The views of a scene show one set of named points, each view turned or mirrored, and shifted as a whole, with a little noise and some points left out.
In the rows, 128 means zero.

Scene 1
View 1
K685: [132 114 143 137 107 110 143 135 163 141 158 101 135 118 137 124 142 128
  89 134 123 147 156 135 121 107 159 103 126 112 142 123 129 151 171 119
 122 117 128]
K336: [ 98 113 133 102 151 108 145 145 138 175 161 106 159  94 127 156 117  90
 101 157 160 143 175 130 125 137 132 120 134 109 136 120 161 140 132 136
  98 143 118]
K100: [ 93  88 128 118 157 125 144 142 102 162 159  89 185 108  98 136 106  65
  73 165 163 144 182 131 140 139 151 140 158  86 131 104 141 154 115  99
 117 156 116]
K2: [ 96 111 143 123 135 121 163 147 159 162 156  96 146 108 128 139 135  99
 121 143 155 154 151 134 112 146 132 127 142 112 139 116 128 143 147 121
 120 145 143]
K847: [115 119 136 103 149  96 140 147 158 190 173 106 148  94 143 163 131 110
 119 146 159 138 162 133 122 128 123 111 125 112 143 137 170 135 139 158
  91 132 129]
K356: [145 122 146 154  68 110 132 117 169  98 145 115 127 134 142 103 141 152
  69 116  83 151 161 137 117  99 171 104 113 132 120 107 114 166 188  91
 126 115 107]
K700: [118 127 141 124 104  98 138 131 163 132 147 122 129 110 139 133 125 133
  99 124 125 151 162 134 116 122 142 111 119 130 128 116 135 147 163 115
 102 128 112]
K34: [132 108 132 130 113  98 126 127 129 146 156 109 153 115 126 123 116 111
  58 144 129 136 180 133 136 104 165 106 129 108 129 112 150 156 149 110
 108 131 100]
K916: [127 146 146 137  69  88 125 122 186 103 140 132 100 112 155 119 133 162
  97 103  94 151 155 132 100 113 140 103 104 158 116 120 123 152 190 104
  96 119 109]
K579: [107 142 141 128  84  86 126 114 173  98 131 140 110 109 149 121 115 151
  99 110  99 153 155 131  94 123 132 114 109 168 110 110 118 152 171  97
  89 133  97]
K375: [132 108 126 137 103  99 114 115 124 121 145 119 154 116 123 114 108 119
  45 141 116 136 184 135 137 103 173 110 126 112 122 101 146 160 151  88
 106 129  89]
K941: [141  83 140 144 124 130 150 138 136 158 171  73 167 129 116 120 146  96
  70 153 142 144 165 133 144 108 177 114 143  74 144 111 132 158 156 112
 149 122 134]
K129: [138 128 135 133  84  97 122 119 156 110 148 127 131 111 141 117 122 144
  65 123 100 143 170 127 119 103 159 102 113 131 121 110 139 157 171 101
 103 124  94]
K231: [101 117 144 130 112 115 146 126 145 115 144 112 144 114 122 120 125 112
  94 130 126 160 160 131 112 134 142 133 139 126 125 106 117 158 157  87
 111 146 117]
K151: [109 121 144 152  77 123 152 117 164  82 130 116 123 127 126  92 135 140
  91 116  92 167 147 132 107 131 152 133 136 138 112  98  83 163 186  67
 134 140 118]
K136: [101  92 164 142 136 150 185 154 167 157 168  64 150 128 121 125 160  92
 126 143 160 167 133 134 116 152 140 133 153  90 154 116  97 145 164 116
 163 140 173]
K793: [ 50 117 136 107 141 114 159 130 133 121 132 125 153  97 108 125  96  89
 115 139 143 161 159 129  95 175 110 161 155 130 113  99 114 148 127  81
  94 184 113]
View 2
K375: [150 157 125 109 163 124 141 153 158 151 133 155 125 101 143 113 118 150
 120 118 124  98 112 159 109 168 123 155  85 152 155 154  93 130 131 111
 109 118  68]
K136: [134 132 116 143 131 215 181 158 119 178 128 130  79  60 149 130 171 136
 137  99 130  98 160 157  70 184 122  90  98 149 111 121 152 138 220  95
 110 200 117]
K847: [109 191 142 133 110 159 118 140 146 147 120 142  72 148 178 112 132 120
 123 103 140 111 168 135  87 167 107 133 104 115 122 118 131 147 185 115
 160 188 113]
K336: [120 181 143 115 116 165 126 139 145 168 109 146  87 144 176 117 132 109
 127 101 131 108 160 151  86 169 103 129  87 134 138 114 127 144 168  95
 143 186  98]
K685: [133 161 122 140 146 148 151 152 149 146 147 148  89  81 144 111 138 165
 114 118 137  99 138 147 100 176 123 135 107 126 124 149 122 137 186 120
 124 147 101]
K34: [142 171 121 117 149 138 136 144 160 157 128 154 112 113 152 116 125 148
 122 108 124 103 123 157 104 172 124 146  89 146 145 145 101 143 156 113
 124 134  83]
K793: [121 132 173 102 120 183 155 159 130 199  78 144 121 114 166 144 138  98
 111 108 142  92 153 161  94 141 113 114  67 117 165 130 180 117 125  73
 104 177  69]
K941: [161 156  99 123 152 177 157 143 145 160 144 148  94  88 153 112 138 148
 142 102 113 107 125 166  87 197 124 122  89 171 122 132  89 150 194 111
 118 156 101]
K151: [132 107 146 138 167 152 176 175 143 168 137 147 127  28 121 132 143 171
 100 121 147  84 122 153 116 160 131 130  95 116 146 168 162 111 152 108
  73 118  74]
K231: [130 138 145 121 142 160 158 162 135 172 115 151 115  83 142 131 137 138
 115 110 138  95 136 153 103 161 117 128  84 126 152 149 148 123 149 106
  96 150  84]
K579: [102 142 168 139 145 121 149 166 152 151 128 153 115  78 136 125 129 163
  79 126 162  88 136 137 128 144 127 148 109  76 160 169 163 111 132 123
 104 119  77]
K129: [127 161 135 135 158 115 139 151 157 148 146 160 111  89 137 111 124 172
  97 118 142  95 120 145 120 162 123 152 106 111 149 163 120 127 153 128
 113 110  74]
K100: [154 157 128  86 130 190 146 143 139 181  96 147 109 131 177 130 129 104
 151  95 110  98 132 177  75 177 109 123  61 173 147 116 106 146 152  82
 120 187  80]
View 3
K336: [135 110 116 141 147 131 118 126 159 179 108 138 141 106 106 156  92  95
 125  83 162 135 149 144 157 115 177 126 135 111 149 119 116 102 128 120
 124  95  87]
K356: [ 73 131 109 109 126 101 184 128 104 149 127 164 143  99 133 100 172 173
 145 135 143 154 100 114 108 121 152 135 154  87 121 128 140 152 139 160
 114 101 141]
K2: [133 113 131 140 139 115 137 133 142 178  96 169 155 118 115 147 121 104
 128  95 163 129 128 125 154 135 159 122 131  87 156 115 108 121 130 138
 137 100  71]
K916: [ 88 108 113 111 121 109 171  99 127 156 149 155 148 103 145 130 152 165
 114 148 138 143 108 107 110 150 122 120 158  66 129 131 140 139 124 146
 120 115 166]
K847: [142 122 133 143 139 136 121 118 166 177 111 133 132 106 137 164  87 100
 118 103 153 120 136 145 169 133 183 112 137  94 137 125 124  98 122 128
 130  81 102]
K700: [104 112 110 128 131 117 154 119 132 165 127 151 145 103 128 135 136 136
 117 121 147 137 122 120 124 129 146 126 146  92 140 123 131 127 130 136
 121 108 123]
K375: [ 84 116  82 115 136 117 160 132 114 157 120 130 134  80 102 112 143 147
 140 102 146 166 128 129 117  83 173 155 158 130 130 116 123 128 147 141
 113 103 123]
K579: [ 85  88  97 112 125 111 164 107 130 162 154 147 154 100 128 137 149 160
 105 136 138 149 119 101 106 146 111 127 156  79 149 126 136 132 129 131
 119 121 155]
K100: [126 107 100 149 155 120 123 155 129 176  79 146 146 104  77 143 110  88
 135  57 170 149 143 136 150  74 187 150 137 141 161  99 100 114 153 122
 126 105  47]
K136: [130 135 160 147 143  97 151 153 119 165  69 210 161 142 122 121 148 100
 145  93 175 118 118 121 158 145 167 116 116  73 161 105 102 139 127 162
 141  93  33]
K129: [ 91 106  97 115 124 121 159 109 136 161 145 129 137  88 132 130 139 152
 113 133 143 153 122 120 117 126 144 129 159  96 125 135 138 128 132 137
 112 105 162]
K151: [ 73 109 104 114 125  92 179 130 103 151 117 191 167 117 116 103 179 161
 125 119 149 155 104  93  99 128 117 139 145  75 154 116 122 160 140 149
 117 127 107]
K941: [113 152 124 138 147 108 154 153 110 163  79 159 133 106 116 108 138 119
 162  97 165 142 117 140 150  93 208 135 132 121 129 120 115 131 145 166
 120  78  71]
View 4
K579: [125 146 138 169 120 132 137  88 123 143 175  84  52 137  87 108 113 140
  60 122 142  99 109 111 139 115 145 119 106 140 149 111 103  98 151 109
 151 138 146]
K685: [130 101 138 150 111 134 122  85 124 110 135 109  99 134 124 129 104 111
  92 121 146 127 124 128 128 113 111 127  87 137 153  86 119 132 147 106
 148 195 148]
K375: [140 135 152 157 155 108 131  91 130 120 129 129  79 106  93 110 108  96
  68 122 141 122 125 139 132  99 138 156  96 149 160 100 140 108 153 136
 122 204 117]
K916: [130 134 130 168 116 136 139  84 125 142 161  74  59 152  95 122 112 122
  63 128 146  99 112 101 132 125 149 106 108 141 139  92 102 102 148 105
 173 139 157]
K941: [120  88 156 140 126 127 104  88 117  95 112 149 121 116 139 134  95 106
 109 110 147 150 135 148 123  98 102 149  79 136 164  98 147 147 149 114
 129 237 140]
K100: [107 118 179 124 132 123 109  94 119  99 146 161 116  70 136  96 115 149
 108  97 141 155 130 190 150  85 100 173  76 147 172 129 135 133 156 115
  68 235 108]
K151: [117 141 143 174 134 121 118  87 112 145 146 114  40 151  84 125  86 138
  82 105 150 102 102  89 118 127 159 116  91 110 166 115 150  92 132 112
 187 153 170]
K34: [132 121 150 148 138 117 129  91 133 111 132 124  96 106 103 112 109 102
  80 123 143 128 127 149 133  99 126 155  96 155 155  99 125 121 154 126
 114 207 117]
K700: [124 121 141 152 112 134 132  91 125 123 157 100  87 128 114 116 112 133
  78 119 143 121 116 136 136 110 125 129 100 144 155 104 107 118 160 107
 133 171 141]
K793: [ 88 151 190 133 120 136 112 100 105 126 196 132  80  83 116  86 103 210
 103  93 146 127 108 168 162 105 123 148  81 135 163 156 122 106 156  98
  89 166 134]
K129: [135 130 135 165 134 116 137  86 128 129 142 102  72 132  90 116 108 102
  64 123 143 111 124 120 130 110 148 132 101 146 150  92 119 107 149 123
 150 175 137]
K336: [114 108 161 122 102 143 128  92 125 104 168 115 125  91 140 103 124 148
  94 114 138 139 128 183 152  98  96 143  91 156 153 114  93 145 169 100
  84 203 121]
K231: [110 132 162 151 126 133 112  95 112 120 157 120  79 113 114 110 106 147
  96 103 147 124 112 138 141 107 122 142  87 131 162 125 129 113 150 106
 127 181 142]
K136: [ 91  86 168 130  84 160  88  95 100  97 149 144 116 129 169 133  94 168
 142  93 155 154 119 149 129 115  89 120  61 101 167 118 142 148 146  78
 145 209 171]
K2: [102 102 160 135  93 150 113  96 112 107 162 120 112 113 146 115 111 162
 108 104 148 144 120 156 146 112  95 132  83 130 159 120 113 141 155  84
 118 186 145]
K847: [119  97 144 125  82 157 139  95 127 106 167  90 130 102 149 111 135 138
  94 122 139 143 132 175 157 103  88 129  98 159 143  98  71 151 175  90
  98 194 121]
K356: [134 122 133 173 138 119 120  85 127 124 125 107  63 146  93 130  93 100
  73 116 140 111 117 100 112 115 143 126 101 128 158  90 144 105 135 122
 180 176 155]
View 5
K685: [115 153 144  88 149 120 143 114 123 127 132 134 173 124 133 145 118 129
 131 100 163 134 158 133 112 123 139 142 113 136 128 131 122 138 131 120
 152 162 128]
K151: [122 140 162 114 156 118 126 122 144  86 128 136 155  88 117 132 151 126
 150 127 138 159 164  90 110 128 144 183  94 131 176 120 180 111 131 106
 126 164 121]
K847: [134 132 130 107 162 115 118 124 105 183 131 131 169 145 128 130  95 101
 144  88 160 114 154 164 116 127 152 103 160 115  99 141  78 147 118 126
 177 168 164]
K136: [112 159 140 100 118 123 125 119 153 154 156 103 153 131 113 148 110  63
 173 110 121 132 146 104  75 122 100 160 145 143 117 125 117 112 125  85
 205 187 119]
K231: [124 137 150 116 156 111 114 124 138 124 130 139 156 106 118 117 134 115
 154 108 133 137 159 114 126 128 141 147 129 133 142 131 151 117 129 113
 145 168 162]
K336: [131 135 137 104 161 110 109 128 118 172 135 142 159 141 125 119 106  95
 151  88 141 113 156 153 137 135 137 112 167 132 102 139  98 132 130 122
 178 170 187]
K793: [138 108 149 150 169 114  77 140 143 147 120 146 130  96 103  96 135  84
 183 105 105 136 164 104 135 136 139 140 159 112 130 134 145 108 123 104
 162 179 198]
K579: [133 111 151 132 179 116 116 124 122  97 110 152 165  94 116 117 135 145
 134 124 167 153 168 122 112 126 176 148  94  94 170 127 147 138 111 132
 110 158 139]
K356: [112 159 159  84 161 119 154 110 133  86 128 144 181 103 135 143 142 153
 120 114 164 148 164 115 123 124 154 166  82 140 169 123 155 131 136 125
 116 155 114]
K700: [127 135 147 108 165 118 121 119 119 125 126 144 171 119 124 128 120 126
 136 105 162 139 161 135 120 126 162 133 116 118 139 133 130 141 120 130
 138 159 143]
K2: [123 138 137 112 144 119 113 124 131 159 137 125 151 127 116 128 110  85
 161 101 137 129 154 128 104 129 130 135 151 126 117 124 109 123 121 108
 177 176 151]
K34: [116 154 153  83 163 116 132 120 126 124 128 147 179 120 139 128 125 142
 130  86 145 123 151 139 159 126 138 125 134 160 130 139 134 131 150 127
 141 157 174]
K941: [104 183 151  67 134 121 151 114 139 137 147 129 168 135 138 152 113 110
 138  84 136 118 145 132 141 126 109 142 141 178 117 135 123 120 152 109
 174 175 149]
K916: [133 120 150 120 175 119 134 119 115  94 116 145 177 103 124 130 137 150
 124 125 179 160 170 125  96 123 181 149  84  99 167 126 139 148 111 135
 113 156 116]
K100: [117 155 147  94 155 115 107 130 138 169 142 142 149 125 123 107 120  88
 168  76 107 107 146 136 170 139 113 127 177 171 107 143 131 109 152 111
 183 176 208]
K375: [111 163 160  84 173 113 138 118 134 107 125 159 175 106 139 121 137 150
 128  88 143 127 155 136 171 135 146 135 123 163 145 140 152 126 155 130
 129 154 175]
K129: [120 142 158  95 172 116 137 120 123  97 121 153 180 104 136 128 140 158
 122 103 164 141 165 134 136 126 162 137  98 128 157 136 143 139 130 135
 116 151 145]

In a view up to two points have been moved. Name them for each view, in the order of its rows, or write none.
view 1 => none
view 2 => none
view 3 => K129
view 4 => K151
view 5 => none

Scene 2
View 1
K24: [137 136 110 163 152 164 102 127 121 148 169 136 106 135 135 123 142 131
 139 114 130 142 126 134 142  52 140 128 178 147 141 156 122 134  72 139
  93 119 165]
K445: [110 122  93 140 137 141 110 140 136 151 132 107  98 121 163 130 144 188
 152 101 145 143 130 106 153  76 124 112 146  87 146 136 115 119  96 138
 124 120 149]
K844: [ 43 121  83 176 141 132 106  79 166 182  95 117 107 208 154 166 134 144
 129 172 125 159  93 150 133  83 147  96 143 116 141 206  54 128 102 162
 121 127 139]
K64: [101 132 115 144 116 132 116 117 180 146 139 133 104  67 121 178 121 174
 171  93 149 133 125  89 138 119 129 126 172  73 128 141 111 105 113 115
 132 135 152]
K44: [139 151 118 153 128 152 128 110 123 129 168 146 109 107 130 140 136 117
 153  96 128 132  93 116 109  72 135 134 182 155 137 161 137 148  78 117
  96 144 169]
K772: [ 75 126  85 142 115 120 129 103 146 156 104 103 104 145 162 157 148 180
 156 119 142 137  91  99 121  96 126 102 140  87 148 164  98 126 111 135
 133 142 145]
K292: [140 152 104 125  95 113 173 107 104 111 154 126 105  78 150 147 146 142
 178  47 144 121  56  73  74  87 120 123 171 123 144 143 156 156 103  93
 130 168 160]
K107: [ 74 132  89 163 122 130 129  84 140 159 111 117 112 168 151 157 143 138
 142 133 132 144  78 127 113  82 137 102 151 123 145 190  89 140  99 139
 118 141 148]
K253: [133 152 135 154 113 132 139  93 172 126 178 162 113  52  97 185 118 116
 173  77 136 126  92  95  90 114 139 145 199 123 120 153 134 124  96  99
 112 146 172]
K485: [141 135 105 134 134 144 122 140 125 134 159 123 107  95 153 127 147 168
 158  88 144 134 121  99 135  73 121 127 166 106 143 127 136 130  89 122
 115 131 159]
K901: [ 85 134  97 146 106 113 140  91 159 147 116 119 106 112 143 178 132 158
 163 107 140 133  81  93  99 113 128 112 158  89 137 170 100 129 116 118
 136 154 147]
K821: [110 143 111 145 111 127 142  97 150 135 143 129 108  97 137 168 132 144
 162  87 139 134  92  93  98 101 135 123 170 107 132 162 118 131 103 118
 120 151 159]
K287: [150 147 113 121 106 127 149 126 131 118 167 131  98  50 141 152 140 163
 181  54 145 118  94  70  99  96 123 128 176  97 138 125 151 130  95  96
 126 154 166]
K274: [ 82 144 104 149 101 112 148  76 159 146 118 129 107 110 129 192 130 139
 167 108 142 131  66  97  83 123 134 112 165  99 133 172  97 129 116 112
 135 158 149]
View 2
K772: [185  85 183 157 106 132 140  93 170 124 107 109 130 130 111  98 122 178
 147 122 132 143 120 167 119 120 144 147 117 161 103 123 158 153 119  98
 116 141 146]
K485: [172 126 137 162 124 124  91 133 158 110 141 117 127 127  87 138 160 131
 137 110 130 149 136 155 121 137 152 145 129 143 133  91 144 132 141 141
 119 162 160]
K64: [184 134 126 179 100 146 106 113 174 104 122 132 119  93  91 138 158 152
 142  97 161 161  87 182 103 106 125 129 116 153 103 115 113 145 137 113
  99 169 136]
K292: [188 119 159 205 140 136  51 138 153  99 136 129 121 145 101 159 146 168
 212 109 141 153 167 160 117 116 143 222 159 150 137 101 121 149 151 118
 150 130 120]
K445: [175 111 149 144 110 126 118 112 168 120 127 107 129 131  89 117 149 137
 124 113 125 144 124 159 124 136 158 123 117 150 120 104 159 140 130 135
 109 179 166]
K24: [159 124 164 154 128 110 121 144 139 122 147  90 147 124  87 106 151 131
  87  93 112 151 157 156 136 145 156 114 111 171 117 113 155 110 122 129
 128 111 189]
K844: [164  70 208 141  98 120 184 100 149 138 116  76 141 118 117  62 104 189
  91 100 121 141 131 172 132 118 143 110  90 196  80 160 156 138  92  80
 122  80 172]
K44: [164 141 155 193 138 117  80 167 138 103 146 113 140 115  91 138 163 145
 124  86 140 158 161 159 132 127 145 157 130 173 130 108 121 118 132 119
 147  95 153]
K253: [179 153 124 226 122 139  73 163 145  88 137 137 133  90  96 160 171 153
 154  79 164 170 119 182 111  93 119 171 128 168 110 116  78 136 145 110
 132 104 127]
K107: [166  85 193 163 112 120 142 118 147 127 122  93 136 123 111  89 118 185
 128 101 127 146 142 161 133 118 145 145 112 178  93 141 144 137 111  88
 134  94 155]
K274: [184 100 170 202 109 142 112 114 158 109 112 123 127 115 116 125 124 198
 170  98 150 159 117 182 111  97 121 175 124 174  93 141 115 158 126  81
 126 105 123]
K821: [178 117 156 195 118 133  94 130 157 101 126 126 125 113 103 135 142 166
 158  97 146 151 125 169 115 103 135 164 129 165 111 122 116 144 136 102
 133 122 139]
K901: [182  94 169 184 103 141 115 109 165 110 112 122 122 124 111 125 126 185
 168 104 145 153 117 174 111 102 131 167 122 166  97 131 125 157 125  90
 120 125 130]
View 3
K772: [139 154 110 141 104 104 164 137 131 138 139 146 124 129  71 124 171 151
 103 146 135  88 137 116 100  86 126 139  85 135 123 141  73 102 135 160
 106  92 164]
K901: [125 141 125 121 107  98 156 113 127 138 133 123 130 122  66 109 164 173
 109 125 149 115 149 127 104  77 105 129 100 114 126 140  67 112 135 160
 111  79 168]
K44: [113 132 129 130 123 150 108  86 141  87 141 110 133 131 131 120 142 171
  93 135  98 158 142 128 127  91 136 123 133 130 142 138  70 102 111 161
 106 103 115]
K274: [128 148 129 121 105  79 177 109 126 148 141 118 122 124  61 106 166 176
 106 114 162 108 143 132 102  65 104 135  89 127 122 146  62 102 135 170
 109  85 172]
K64: [123 136 103 113 119 140 117  96 145 134 124 141 140  94  75 123 169 182
 112 140 169  99 157 142 126 113  95 108 126  93 135 137  90 128 158 144
 110  78 161]
K844: [165 170 107 175  84  92 183 129 107 146 181 140  85 117 122 121 165 162
  81 136 160  67  97 132  93  67 139 177  78 193 105 142  74  72 146 201
  84 118 142]
K287: [ 98 126 129  97 140 140 107  97 160 104 101 121 162 134  68 122 156 164
 119 143 105 152 180 108 124 103 105  93 133  76 144 139  74 138 114 124
 122  79 146]
K24: [126 137 109 152 121 169 109 107 134  84 153 140 119 117 155 135 141 159
  87 153  93 119 120 125 129 108 146 138 133 146 135 136  89  95 126 162
  96 117  99]
K485: [119 137 107 128 129 161 107 121 152  95 122 148 147 118 103 140 159 143
 106 165 102 119 148 110 130 112 129 112 125 107 140 143  89 122 124 136
 113  96 127]
K445: [134 149  96 145 117 150 127 136 141 112 130 167 133 108  97 144 169 141
 104 167 122  84 137 113 117 115 132 130 110 121 126 142  97 113 143 142
 111  95 138]
K253: [100 119 134  95 137 138 101  49 144 111 132  97 141 115 101 101 140 207
 104 114 140 161 163 158 133  94  99 104 145 100 148 124  70 118 129 151
 107  86 136]
K292: [ 96 131 150 105 133 115 128 104 153 100 109  97 160 156  60 113 148 157
 111 132  83 175 176  97 110  79 116 103 117  95 140 143  57 126  85 141
 124  78 147]
K107: [142 152 120 152  96  98 166 127 118 126 159 132 108 131 105 112 158 161
  93 133 133  99 124 119  95  68 132 156  87 165 115 141  70  85 122 181
  96 108 142]
View 4
K274: [144 181 141  75 113 154 101 119  99 169 160  93 116  90 140 106 147 117
 130 135 145 158  80 106 121  89 163 119 161 127 106  62 118 115 149 109
 147 151 165]
K24: [127 196 145 142 138 140 157 179  91 156 130 128 156 124 161 100 164 151
 138 122 155 108 119 161 111 110 130 122 153 140 113 164 107 131 110 101
 106 139 116]
K287: [165 145 143  69  90 103 124 171 104 168 165  72 103 133 105 123 152 141
 120 118 205 151 103 154  98 131 116 138 198 169 120  91  91 134 149 112
 129 158 141]
K901: [141 171 129  90 101 146  98 129 107 165 167 107 117  96 138 110 138 119
 122 130 153 166  79 108 128  99 155 125 158 129 103  73 110 112 132 109
 148 148 160]
K821: [142 177 142  86 109 136 117 146 101 169 155  96 119 107 131 109 151 130
 127 127 168 144  94 132 113 106 145 125 170 140 111  91 108 121 143 106
 133 152 152]
K253: [142 195 192  42 124 172 135 149 119 183 119  66 108  87  87 110 141 161
 117 136 203 134 105 175 117 113 147 134 200 136 131  88 121 156 181  84
 118 164 173]
K44: [136 190 152 103 130 134 145 167  89 168 134  86 134 123 142 109 164 147
 150 131 164 111 113 159 102 101 129 119 178 145 119 127 109 149 139 100
 107 161 131]
K445: [140 166 125 138 104 127 129 177 113 149 166 155 134 119 143 101 150 131
 102 107 178 155 106 130 128 127 132 131 141 146 105 139  90 102 100 119
 135 126 133]
K292: [167 153 134  68  96  88 109 158  88 173 183  44 110 144 132 127 158 127
 156 132 174 146  88 132  85 112 120 124 203 170 116  83  98 133 152 118
 134 169 136]
K844: [107 211 114 156 144 183 116 115  93 149 148 172 158  80 198  85 159 106
 129 135  91 142  89  91 149  75 186 111 104 101  87 114 125  91  96 105
 143 124 141]
K485: [142 163 136 121 103 114 138 185 102 154 156 118 138 127 133 109 157 142
 119 109 187 144 113 153 108 128 116 135 168 150 115 141  84 128 110 116
 120 140 131]
View 5
K821: [104 138  91 109 109 125 141 119 155 144 124 122 116 137 148 146 155 168
 129 133 163  96 132 132 133 126  89 134 149 103 150 136 153 116 107 149
 125 113 164]
K292: [ 85 174  89 103  87 111 137 153 147 151 127 123 114 142 196 146 184 155
 129 140 147  76 153 152 128 120  62 134 186 133 157 158 169 146  84 168
 133 110 169]
K107: [133 142 129 101 112 106 134  65 149 156 106  98 113 142 125 135 139 178
 139 109 164  88 142 144 135 137 126 134 128  79 150 113 112 104 123 162
 153 152 147]
K44: [ 85 158  89 102  96 139 142 133 128 132 142 103 135 161 160 152 151 171
 124 114 127  87 124 162 135 134 105  87 147 123 150 131 158  98 136 155
 125 113 149]
K445: [131 127 139 127 115 123 133 121 174  96 106  67 116 173 125 130 150 139
 140 102 180 105 126 142 127 116 113  96 157  81 136 147 160 119 119 128
 136 136 158]
K253: [ 70 135  51 109 109 162 156 151 143 139 140 146 130 133 152 155 158 179
 108 148 129 104 117 113 142 138  80 118 140 120 161 131 169  97 122 146
  94  76 173]
K772: [147 129 134 116 121 103 133  87 173 140 103  95 101 146 127 127 147 159
 142 119 190  97 145 130 128 127 105 145 147  73 145 133 126 129 101 154
 149 147 164]
K844: [161 125 151 103 125  97 129  23 154 156  99  92 111 145  95 126 112 190
 140  98 175 101 144 140 139 143 152 133  97  57 140  91  84  88 135 167
 164 165 144]
K24: [104 149 125 109  98 143 139 120 138 111 133  81 142 184 137 144 146 161
 130  88 137  98 116 168 140 131 136  64 140 106 142 124 152  83 153 138
 133 133 140]
K287: [ 85 149  81 118  99 142 141 174 161 121 126 114 114 151 176 145 177 144
 124 142 156  96 132 133 129 112  62 114 183 119 148 173 188 138  95 138
 113  95 173]
K64: [112 103  88 127 130 146 145 132 182 114 112 112 111 136 116 133 148 154
 122 144 182 119 117 102 131 119  88 135 146  85 141 147 161 115 110 125
 101  97 182]
K485: [110 141 116 120 101 134 138 147 164 100 118  79 118 175 148 137 163 137
 129 108 162  96 126 152 125 114 101  85 169 102 135 152 174 120 116 124
 125 118 155]
K274: [118 134  89 103 115 114 142  96 155 166 110 134 102 116 138 141 152 183
 131 148 164  93 140 118 135 132  89 167 139  98 154 126 131 120  95 165
 130 111 172]

In a view up to two points have been moved. Name them for each view, in the order of its rows, or write none.
view 1 => none
view 2 => K24
view 3 => K274
view 4 => K253
view 5 => none
